A landscape with many valleys, sampled at points; each row gives a point and its height.
A ball rolls from a point to the lowest of its 2 nearest points, and stops where none of them is lower. Distance is the straight distance between rows; heights are no part of it.
Z724: [162,  97,  90,  87,  92, 109,  95,  91, 111, 101,  96, 113,  71,  92,  89,
 102, 102,  95, 121, 109]  (h 8.94)
Z649: [ 89,  91,  87,  92, 106,  96, 120,  87, 102,  91,  90, 115, 102, 109, 122,
 114, 103, 115, 107, 118]  (h 2.65)
Z138: [ 91, 103, 106, 102, 101, 102,  94, 103, 107, 100, 103,  99, 102,  98, 105,
  93, 101,  86,  88,  88]  (h 4.96)
Z856: [ 68,  92,  96,  96, 103,  85, 116,  92,  91, 113, 106,  85, 114,  88,  86,
  79,  99, 122,  95,  91]  (h 6.73)
Z617: [114, 100,  95,  72,  98, 105, 108,  91, 101, 108, 100, 112, 103, 106, 105,
  91,  81,  87,  93,  86]  (h 1.03)
Z880: [116, 114, 104, 117,  80, 100,  92, 102,  90, 101, 103, 102,  95, 103,  76,
 115,  85, 104, 122, 103]  (h 2.97)
Z238: [ 82, 101, 108,  97, 100,  98,  88, 106, 103, 109, 118,  82, 102,  80,  88,
  68, 107,  91,  80,  72]  (h 4.03)
Z807: [ 83, 102,  90, 126,  98,  95,  99,  98,  98,  94,  90,  94, 103, 107, 108,
 115, 112, 110, 114, 103]  (h 7.14)
Z772: [141,  98, 110,  98,  87, 105, 100,  96, 113,  98, 102, 109,  77,  86,  89,
 106, 105,  85, 107,  99]  (h 9.04)
Z552: [ 91, 101,  78,  83,  97,  97,  96, 112,  75, 104, 115,  94, 118, 121,  86,
  99,  78, 103, 106, 101]  (h 2.58)
Z249: [ 97,  91,  86,  96,  88,  89, 114,  82,  94, 112,  90,  93,  99,  92,  95,
  93, 107, 112, 114,  83]  (h 5.90)
Z384: [ 92, 107, 111, 124,  86,  88, 108,  86,  96, 101,  86,  96,  97, 103,  96,
 119, 100, 119, 121, 108]  (h 7.40)
Z196: [153,  91,  86,  74, 100, 113,  93, 108,  98, 121, 101,  96,  83,  90,  88,
  86,  94,  84, 102, 110]  (h 1.80)
Z696: [120,  98,  95,  99, 102, 111, 109, 100, 108, 111,  89, 113,  86, 108, 120,
 118, 106, 104, 119, 129]  (h 7.74)
Z513: [ 95, 109, 124, 105, 107, 104,  94, 120,  93, 104, 121,  95, 117, 109,  85,
 105,  73,  96,  91, 111]  (h 2.89)
Z402: [145,  92,  74,  86,  97, 112,  96,  99, 106,  92,  99, 116,  71, 102, 105,
 107, 116,  95, 122, 116]  (h 8.84)
Z958: [105, 105,  89,  98,  96,  97, 109,  84,  95,  84,  95, 125,  89, 116, 120,
 123,  94, 114, 121, 117]  (h 2.08)
Z640: [101,  81,  75,  96, 105, 100,  92, 122,  88,  87, 123,  87, 103,  97,  82,
  97, 114,  92, 103, 118]  (h 8.02)
Z684: [100,  92,  90,  90, 107, 112,  96, 106, 108, 124,  92,  90,  95,  93, 114,
  82, 121,  98, 103,  94]  (h 2.01)
Z363: [ 99, 102, 102,  97,  99,  88, 125,  68, 104, 108,  66, 106,  98, 102, 124,
 105, 101, 118, 107, 100]  (h 8.11)
Z46: [ 87,  95, 104, 108, 121, 115,  83, 129, 108,  94, 120,  98, 101, 100, 110,
  96, 111,  83,  83, 103]  (h 6.69)
Z237: [130,  86,  81,  84, 101, 105, 102,  98, 103,  71, 114, 122,  78, 103, 108,
 111, 112,  86, 108, 111]  (h 8.70)
Z128: [ 99, 109, 119, 101,  97,  98, 108,  95,  96, 123, 102,  95, 108,  97,  88,
  97,  80, 101, 103, 100]  (h 1.79)
Z441: [ 77, 105, 125, 124, 115, 109,  73, 127, 109,  95, 113,  83, 102,  94, 103,
  93, 116,  93,  85,  95]  (h 6.01)
Z748: [103,  82,  78,  70, 109, 107, 104, 113,  98, 117, 105,  98, 100,  99, 114,
  91, 107,  98,  98, 107]  (h 2.74)
Z816: [ 84, 105,  97, 117,  98,  96,  84, 119,  84,  98, 116,  79, 118, 104,  75,
  93,  98, 104, 104,  85]  (h 4.16)
Z351: [ 71,  95, 104,  99, 122, 102, 112,  99, 109,  78,  90, 112, 113, 107, 123,
 100, 102, 101,  72, 116]  (h 3.04)
Z408: [129,  94, 103,  82, 106, 114,  91, 115,  99, 130, 111,  88,  87,  82,  85,
  78,  98,  80,  89, 105]  (h 1.18)
Z77: [ 67, 101,  98, 118, 103,  88, 104,  98,  85, 110, 103,  79, 119, 102,  92,
  96,  98, 126, 108,  93]  (h 7.29)
Z831: [110, 111,  74,  82,  88, 100, 104,  83,  87, 101,  93, 118,  95, 120, 112,
 112,  86, 110, 122,  97]  (h 1.58)
Z51: [ 92,  95,  94, 109,  84,  81, 108,  81, 100,  87,  94,  98, 101,  91,  89,
 104, 109, 110, 105,  79]  (h 5.55)
Z483: [ 77,  97, 119, 106, 100,  85, 105, 101,  89, 106, 117,  80, 112,  85,  70,
  83,  95, 112,  91,  88]  (h 7.36)
Z303: [114, 101,  98, 114,  90, 101, 109,  97,  99, 111,  94, 102,  91, 101,  97,
 119, 105, 117, 130, 126]  (h 7.60)
Z450: [110,  96,  99,  94, 112, 102, 101,  87, 122,  87,  73, 111,  95, 103, 139,
  99, 119,  87,  83,  94]  (h 1.95)
Z168: [130, 112, 113,  96,  81,  94, 108,  85,  93, 107, 103, 108,  86,  96,  78,
 107,  81,  98, 114, 102]  (h 2.60)
Z776: [101, 111, 132, 119,  98,  99, 109,  91, 106, 127,  82,  94,  97,  90, 106,
 104, 102, 107, 104, 111]  (h 5.36)
Z32: [ 93, 110,  70,  93,  86,  99,  97,  99,  84, 109,  98, 102, 107, 119, 100,
 107,  84, 107, 117,  91]  (h 2.02)
Z457: [102, 117, 116, 123,  90,  99,  80, 113,  95,  85, 108,  98, 105, 109,  80,
 120,  87,  97, 104,  94]  (h 3.50)
Z133: [115, 104, 118, 104, 100, 101,  92, 119,  91,  94, 126,  96, 103,  98,  71,
 104,  78,  85,  93, 111]  (h 3.51)
Z250: [ 79, 123, 131, 129, 100,  93,  97,  94,  99, 118,  78,  87, 106,  98, 108,
  98,  95, 108,  93,  97]  (h 4.98)
Z713: [ 80, 101,  91, 112, 100, 100,  98, 110,  92, 118,  98,  86, 105, 104,  99,
 103, 112, 114, 116, 106]  (h 6.83)
Z256: [122,  91,  83, 103,  88, 107,  94,  95, 114,  95,  91, 102,  83,  92, 103,
 101, 126,  91, 115,  88]  (h 0.83)
Z489: [ 58, 106, 116, 106, 127,  94, 109,  96, 108,  92,  84,  99, 113,  98, 123,
  83, 106, 110,  65, 111]  (h 3.82)
Z484: [ 77, 115, 118, 131, 101, 101,  73, 120,  94, 103, 106,  78, 113, 101,  92,
  97, 106, 106,  98,  82]  (h 5.07)
Z218: [ 98,  95, 109, 113,  93,  96,  93, 101, 112,  73, 101, 105,  97,  95, 100,
 111, 109,  86,  86,  87]  (h 4.46)
Z479: [ 87,  97,  91,  95, 121, 109, 102, 100, 114,  90,  82, 110, 102, 112, 140,
 103, 112,  90,  82, 112]  (h 2.44)
Z942: [ 83, 105, 125, 125, 107, 103, 100, 108, 107, 124,  93,  85,  93,  86, 107,
  97, 115, 114, 107, 119]  (h 5.72)
Z386: [123, 101, 103,  88,  94,  93, 115,  72, 108, 108,  80, 108,  92,  99, 113,
 103,  98, 106, 114,  90]  (h 8.24)
Z156: [102, 116, 118, 101,  91,  94, 103, 100,  85, 105, 112, 103, 113, 112,  82,
 108,  63,  98, 101, 100]  (h 2.29)
Z119: [ 88,  87,  89,  96, 119, 104,  93, 130,  90,  84, 132,  93, 115, 109,  88,
 101, 100,  93,  92, 112]  (h 7.55)
Z664: [ 86, 110, 127, 132,  96,  92,  76, 113, 104,  78, 104,  88, 113, 104,  87,
 118, 100, 101,  91,  84]  (h 4.25)
Z277: [112, 103, 106,  90, 109, 109, 112,  95, 110, 123,  74, 109,  93, 109, 136,
 111, 100, 106, 105, 124]  (h 7.85)
Z417: [ 78, 108, 110, 121, 111, 108,  84, 121,  97, 122, 109,  77, 103,  93, 100,
  90, 110, 115, 107, 112]  (h 6.29)
Z263: [ 83,  97,  88,  94,  95,  92, 105,  86, 104,  50, 108, 125, 106, 108,  91,
 106,  91, 106,  86,  85]  (h 2.30)
Z902: [132, 102,  93,  88,  90, 105,  97, 103,  88, 109, 106,  96,  91,  95,  77,
  97,  89,  89, 109, 111]  (h 2.22)
Z438: [ 83,  99, 116, 121,  87,  82, 102,  84, 110,  78,  87,  98, 100,  90,  97,
 109, 109, 107,  90,  84]  (h 5.08)
Z830: [ 87,  87,  84,  76, 100,  91, 121,  85,  94, 116,  96,  96, 108,  92,  95,
  84,  99, 116,  97,  88]  (h 6.23)
Z877: [ 94,  79,  87,  78, 107, 100, 119,  96, 103,  96, 103, 107, 103,  98, 110,
 100, 106, 105,  96, 113]  (h 3.25)
Z720: [ 87,  95,  88,  90,  95,  91, 119,  74, 104,  67,  92, 128, 102, 109, 106,
 108,  91, 112,  92,  94]  (h 2.75)
Z632: [ 83,  99, 103, 103, 120, 110,  90, 126,  99,  89, 117, 100, 119, 117, 112,
 105,  90,  90,  84, 109]  (h 7.10)
Z845: [113,  94,  82,  92, 100, 107,  93,  89, 116,  94,  81, 105,  91, 102, 127,
  98, 124,  88, 105,  79]  (h 1.42)
Z687: [ 93, 103,  94, 103,  98,  90,  93, 112,  82,  82, 120,  96, 121, 111,  74,
 102,  81, 101,  95,  92]  (h 3.32)
Z834: [ 71, 112, 126, 115, 116,  94, 107,  96,  99, 111,  82,  94, 110,  98, 120,
  94,  98, 110,  85, 113]  (h 4.51)
Z64: [109,  99, 114,  74, 100,  95, 115,  78, 111, 114,  91, 103, 105,  91, 102,
  81,  86,  94,  89,  77]  (h 1.57)
Z296: [105, 105, 124, 114,  99, 106,  83, 120, 103, 109, 120,  86, 100,  85,  74,
  91,  95,  85,  90,  99]  (h 4.23)
Z349: [118,  98,  97,  73, 103, 110,  95, 110,  95, 117, 112, 100,  98,  98,  95,
  85,  85,  78,  87,  95]  (h 0.45)
Z169: [116, 100,  72, 102,  92, 118,  90, 104, 108, 119,  86,  95,  90,  98, 109,
  93, 124,  96, 114,  92]  (h 1.37)
Z699: [ 90, 100, 125,  96, 102,  92, 120,  84, 106, 108,  93, 100, 109,  91, 104,
  91,  87, 102,  84,  92]  (h 1.02)
Z399: [ 86,  87, 100, 105,  92,  89, 102,  97, 107,  59, 111, 106, 108,  94,  80,
 106, 107, 100,  85,  85]  (h 3.58)
Z505: [122,  89,  71,  88,  96, 112,  86, 117,  90,  92, 115,  97,  91, 100,  85,
  99, 109,  79, 103, 112]  (h 8.32)
Z103: [100,  96,  99,  90, 103, 111,  87, 111, 106, 121, 111,  84,  90,  80,  99,
  70, 118,  87,  92,  84]  (h 2.90)
Z257: [117,  96,  86, 100,  93, 107,  87, 111, 104,  76, 114, 112,  86, 101,  92,
 107, 112,  78, 102,  99]  (h 8.52)
Z614: [102, 108, 103,  93, 111,  96, 116,  78, 108, 100,  61, 115,  96, 112, 141,
 109, 101, 105,  96, 115]  (h 7.97)
Z889: [102, 109,  91,  84,  94,  97, 102,  82,  96,  71, 105, 135,  95, 120, 108,
 109,  80, 100, 100,  94]  (h 2.11)

Where does a ball stop that starts at each point below?
Z417 => Z256
Z880 => Z349
Z402 => Z831
Z632 => Z831
Z830 => Z263
Z386 => Z263
